Points, in no order, along strands that fork, close into loops and pass close to each other.
Points whose rows are less than 71.4 apart are linked; no others are. Some points are linked to none.
luk: [  1 -30  16 -13  13 -29  20   6   1 -13  -7 -16   5   9  17  11   1  -4
   4 -22   0  12]
tadin: [-23  44 -41  17 -11  32 -16  -9 -39  37  25  73  -7  -8 -32   3 -35  28
 -35  27  15 -11]
fab: [-38 -17  -9  41  28  65  23 -15 -36  65  20 -58  18 -44  -7   7 -40 -31
 -52   8 -11  -5]
mades: [ -2 -28  -1 -27   5 -39  37 -19  27 -19 -10  -9  -7   8  39 -23  32 -27
  20   0  23  -3]
pifez: [ -2 -10  -9  -4  50  29  17 -44 -27  29 -15  -7  -6  34 -34  44  12 -17
 -40 -16 -39 -22]
lelek: [ 11   2  32  17 -32 -21 -15  53  -8  -9   5 -21 -18 -17  11   5   5  11
  16   6  24  36]
tase: [ -9  23   0   1   6   7  -1   5 -27  26  43 -10 -32   4 -39  48  20   2
 -18 -14  34  -5]
rulu: [-43  -4 -21  36  10  52  24 -27 -24  58  37 -30  18 -49   6  -9 -39 -24
 -42  22  19 -10]
nuz: [ 26 -25   6 -28  23  -8  -5   2   5 -22 -36  13  29  19  -4  18 -23  18
 -16 -43 -42  15]
sipep: [ 46   0  24   3   3  -7 -29  31   2 -49 -44  15  45  14   0  -3 -21  39
  13 -43 -58  29]
zizeg: [-43 -20 -37   5  10   8  51 -42   9  18  13  10   7 -16  25 -42  -2 -36
  -9  15  33 -17]
kina: [-16 -33 -20  25  25  37  42 -16 -20  31 -46   6  29   8  23   1 -58 -11
 -59   2 -32  -3]
roz: [ 13  22  15 -18 -46 -18  -2 -14  41 -59 -43  10  -5  -8  51 -80   7   9
  60  37 -33 -22]
getem: [ 11   9  18 -24 -28 -33  10 -11  33 -53 -32   5 -10  -1  49 -62  20  -4
  49  14 -15  -2]
sulep: [ 17  -2   3 -31 -14 -32   2  -2  50 -23 -16 -10 -15  -3  50 -36  53 -38
  47  23  37 -14]
bizav: [-43   5 -24  18  19  51  19 -33 -16  60  48 -35   2 -37 -20   0 -12 -32
 -30  22  16 -14]
Lema: [  3  27  -4 -17 -27 -33 -23 -11  37 -43 -11  46  -3   0  30 -63  10   4
  47  44   5 -10]
Fen: [ 30 -12  -2 -17  15  34 -12   9 -25  20 -42  21  15  31 -54  42 -10   1
 -43 -43 -46  -5]
voga: [-32   7 -16  19  26  43  14 -34 -27  58  37 -45  -7  -9 -27  29  -6 -13
 -37   3  -1 -15]
Fut: [  7  32  -2 -10 -28 -33 -34  13  29 -19  14  37  -2   5   8 -36  11   5
  40  32  23   3]
Zezam: [ -8  -6  -4  27  44  73   7 -29 -40  64  -5 -32  14  -4 -25  31 -17 -24
 -61 -11 -32 -10]
Sete: [ -6 -10 -31 -12  36  33   3 -38 -13  17 -32  47  10  25 -28  15 -24   8
 -52   1 -44 -18]
narab: [ 32  10  31  13 -29 -24 -32  47  -5 -10  18 -22 -25 -16 -18  32  11  13
  24  11  25  33]
nebak: [ -5 -10  -7  11  41  56  14 -29 -40  52 -10 -25   1  17 -36  37  -2 -20
 -49 -17 -36 -21]
Biz: [ 20  12  14 -12   4 -29 -39  10   4 -31 -14  24  10  20  -5   8  -1  40
  20 -25 -36  17]
zetig: [-23  12 -14 -16  30  10  19 -38 -11  31  41 -22 -26  12 -46  41  38 -24
 -18  -8  12 -29]
parop: [ 10  15  -2 -11 -23 -32 -41  16  25  -7  29  31 -15   0  -6 -11  29 -13
  42  31  46  -1]
Tif: [ -2 -28  13   8  25  10  20  -2 -17  29   0 -70  -4   5 -23  60   6 -16
 -34 -40  -3   4]
Lud: [ -6   2   6  -3 -45 -17  15  11  13 -19 -19  18 -17 -16  41 -55   2  -7
  21  24  23  -3]
modif: [-20 -20 -32  -1  44  38  17 -50 -18  27 -20  28  16  20 -12  13 -26  -7
 -54  11 -36 -11]
lus: [ 13  19  18   2 -19 -22 -15  11  18 -53 -27  28  13   4  30 -44 -10  31
  32  19 -34   9]
zula: [ 29  45  21  31 -44 -13 -51  46 -14 -38 -30  25  33  -9  20 -32 -25  46
  26  19 -41  25]
Bedat: [ -1   1 -12  -3 -19 -11 -17  24  17   0  26  10 -17 -10   2  -8  30 -19
  32  23  60   0]
zuva: [-24 -10 -19  38 -18  31  26  11  -7  37  40 -29  -2 -44  19 -17  -3 -25
 -11  17  67  -8]
Baru: [ -9  13 -18 -27  23 -22 -20 -29  16 -11   5  54  -4  28 -32  15  -4  22
   1 -11 -22 -12]
lel: [ 25 -20  40 -28  11 -52  -8  16  14 -39  -6 -30   4  15  20  10  23   8
  40 -28 -20  32]
fug: [-21  21 -21 -15  -7  -2 -11 -12   1  16  43  49 -10  13 -22  -1   3   8
   2  23  35  -7]
Surob: [  2  13   1 -12   2  -9 -23   6 -17   7  12  21 -16  27 -31  39  -6  18
  -6 -21  -3  -2]
gov: [ -2  15 -18 -17  17 -35 -20 -22  40 -55 -20  61  18  14  10 -28  -3  34
  19  -5 -39  -4]
Nez: [ -9  -6  -1   1 -25 -12   5  13  14  -6   5  10 -16 -11  36 -31  21 -26
  26  20  53   1]
Pokig: [ 37  32  10   0 -16 -20 -64  28  -1 -27   0  31  20  14 -24   8 -12  51
  23 -17 -35  25]
mered: [-10  33  -9  12 -16  20 -15  20 -32  32  37   2 -29  -1 -46  38   3  17
 -22  -3  33  -2]
Lapu: [ -7   6  -6   6  -4  13  -3  20  -8  21  50 -51 -40 -12 -41  41  31 -12
  -1 -13  51  -1]
Mezof: [ 22 -11  22 -28  -2 -49  -5  10  46 -32   5 -24 -13   1  30 -11  56 -25
  48   8  31   8]
goz: [-39 -11 -24  19 -10  24  33 -15  -2  33  24  -3   9 -31  23 -27  -6 -27
 -13  18  49 -23]
Bodas: [ 44   2  36   4  -2  -1 -14  27  10 -60 -59   1  41   9  26 -32 -15  37
  23 -30 -55  29]
vov: [ -2 -15  -3   9   0   5   5  16   8  14  39 -57 -32 -11 -14  25  33 -21
  21  -6  69   4]
Vit: [ 24  10  39   6 -23 -21 -23  46  -7 -33 -28 -10  14  -3  29 -12  -9  28
  27  -8 -30  27]
Nor: [ 25  -3  39  10 -20 -27 -15  49  -6 -22 -16 -25   0  -4  21  10  -3  11
  14  -9 -10  30]
foruv: [ 20  -1  13  -9   3 -23 -19  20 -11 -12   1  13   8  14 -13  23  -7  22
  -1 -19 -11  14]
kelo: [ 12  -7 -23 -26  40  10  -1 -26  -3  -1 -25  57   9  42 -35  31 -19  12
 -34 -14 -46 -19]
dera: [ 22  40  14   1 -55  -6 -15  -9  32 -54 -40  26  -4  -6  51 -83  -1  29
  53  43 -40 -12]
Dani: [-26 -13  -8  48  -8  38  17  31 -17  39  44 -73  -6 -47 -17  20 -18 -17
 -17  -2  50   4]
mude: [-19  -6  -3  41  10  50  12  10 -30  54  40 -82  -7 -38 -25  41 -15 -22
 -33 -10  17  -4]
lokip: [-14 -17  -1 -26  36 -16  16 -28  -4  12  14  -7 -12  27 -22  43  12  -7
 -18 -27 -10  -8]
zekud: [ 32 -14 -13 -29  30  17  -3 -13  -3  -2 -43  40  23  37 -42  36  -4   5
 -33 -34 -58 -10]
kur: [-27 -24 -17   4 -14   1  57 -24  15   9  -5  -7 -11 -17  53 -50   7 -33
  -1   8  33 -12]
nekif: [ -3  27 -17 -28   7  -7 -18 -18 -13   9   8  51 -13  28 -47  26   5  17
 -18 -10 -18 -18]
zaz: [ 33  57  28  26 -44 -22 -53  44   4 -35  -9  11  19 -13  12 -27  -8  40
  41  36 -11  14]
Duse: [ 24 -11  19 -24  -5 -39 -12  23  40 -18  16 -30 -25  -1   1  14  49 -23
  47   5  40  14]
zoz: [-23 -20  -4  39 -19  18  26  23 -12  22  25 -47 -10 -40  13   1 -10 -20
 -12   1  60   4]
vute: [-11  -8 -12 -34  42  -2  16 -52  -3  17   2   5  -8  37 -34  39  17 -10
 -30 -21 -33 -24]
kapap: [  7  41  19  16 -41 -18 -23  20  15 -48 -32  33  10 -15  30 -61 -14  28
  35  40 -30   3]
Sulet: [-29   8 -10  -6  36  29  20 -44 -18  47  40 -45 -14  -2 -44  33  28 -28
 -26  -7   4 -22]
fuf: [-21  12 -27 -26  20   7   9 -44   0  25  50  10 -20  13 -34  27  39 -14
  -1   2  36 -32]
subu: [-23   1 -24 -16  -3 -17  15 -21  28 -19   3  55   1   0  16 -38   0  -6
  11  22  17 -11]
fikin: [-17   3 -34 -20   4 -10  -8 -27  15  16  42  31  -9   7 -21   3  22 -10
  15  12  42 -14]
zizur: [  9 -28   9  -5  -3 -20   3  24  25  -4  23 -48 -20 -11  15  10  44 -23
  26  -1  53   8]
nozib: [ 40  43  12  22 -22  -7 -70  40 -13 -28 -19  29  35   2  -8 -22 -20  58
  24  -2 -39  19]
gupeg: [ -7  35 -18  13 -33  26 -31  31 -29  31  53  20 -31 -12 -39  14   2  20
   3  21  59  -1]
Gur: [  4 -26   8 -13  36  -8  22 -16 -11  16  -1 -49  -2  31 -16  46   6 -13
 -21 -35 -16   6]
Fafa: [-24  29 -30   3  -1  12 -13  -4 -21  19  31  60  -6   3 -22  -2 -21  21
 -20  26  23 -11]
lakaz: [ 40  14  50   4 -19 -16 -10  29   9 -61 -46 -15  23   3  41 -32  -8  34
  37 -16 -47  17]
Zur: [ 26  13  44 -22 -25 -43  -2  10  35 -53 -24 -14  -1  -1  34 -47  22  -1
  57  17 -19   8]
bife: [-39 -29 -16  33  36  42  43 -43 -16  38 -14  -4  24  -5  14  -5 -41 -22
 -51  14 -16  -8]
Muba: [ 18 -37  32 -28  17 -43  15   4  11 -23 -10 -35  -5  19  14  17  23  -2
  18 -36 -11  21]
fudif: [ 32   1  48 -20  -5 -50  -7  16  25 -58 -16 -23   8   3  24 -18  19   5
  48  -1 -25  18]
pafum: [  9 -35 -16  14  14  45  27  -5 -28  34 -45  10  35  10  -2  18 -47 -11
 -55 -14 -35   1]
Lag: [-10  18  -4  -4 -41 -18   0   0  27 -31 -25  51  -8 -13  44 -68   2  -7
  29  38   6 -15]
Mekav: [-13 -40   7 -16  14 -34  50 -20  17 -15  -7 -20   4   3  27  -3  13 -22
   2 -10   0  12]
feval: [ 12  12   8  -8   3 -33 -14 -14  38 -64 -25  37  25   8  22 -47  -2  40
  29   3 -51   2]
dufi: [  4  19  -1  17 -41   8 -32  47 -15  13  41  -2 -35 -22 -26  21  -2  13
   9  15  61   8]
Ruda: [  3 -32  14 -12  15 -20  22  -7   7 -14 -32   6  27  18  21  17 -15   2
 -16 -29 -25  17]
dek: [ 16 -16  -7  -2  11  35   5   6 -32  31 -30  15  21  13 -27  33 -34   5
 -49 -19 -29   2]
vogip: [-12  10 -23 -28  26 -21 -11 -26  31 -34  -7  65   5  19  -5  -6 -10  31
   4  -7 -34 -11]
rubel: [  0 -13  -3 -28  -5 -31  19 -21  46 -24 -17   6 -15  -2  53 -55  34 -32
  35   4  27 -13]
lif: [-15 -13  -7  36  10  63  10 -10 -44  63   5 -39   9 -23 -15  28 -43 -16
 -56  -3  -8   2]
Zuvet: [ 28 -14   2  -4   6   0 -12  20   1 -35 -42  41  40   9   5   1 -24  36
  -3 -32 -57  15]
ribat: [-20 -31  -2  16 -20   1  47   3   5   3  -1 -30  -6 -20  41 -23   6 -30
   3   4  37  -6]
muko: [-31 -13 -29  20  33  46  22 -44 -24  44  -3  13  13   2  -6   0 -34 -15
 -48  14 -27 -15]
dovu: [ -8 -25  14  30 -30   4  31  37  -4   8   2 -40 -17 -27  35 -12   2 -19
   1   5  41  12]
Dirut: [ 12  12  10  18 -28  -7 -30  58 -17   6  32 -26 -37  -8 -34  34  11  10
  10   1  45  19]
Kenot: [-11 -23   5  28  14  37  10  14 -32  45  17 -81  -9 -19 -25  54 -11 -14
 -31 -27  12   4]

A piece is all that can be reached along the links. How many separate loops has the piece of each point below (a circle has one, a figure eight two, a Y none), and how many tips (points with one link)?
fudif: loops 1, tips 1
Lema: loops 1, tips 0
bife: loops 1, tips 0
voga: loops 1, tips 1

A fork is a point with three links, a tip a point with one. Leave the first point through the second and follow the links. Name the first fork or tip that comes.
Dirut; narab: luk
zuva; goz: zoz
gov; vogip: zaz
voga; Sulet: tadin
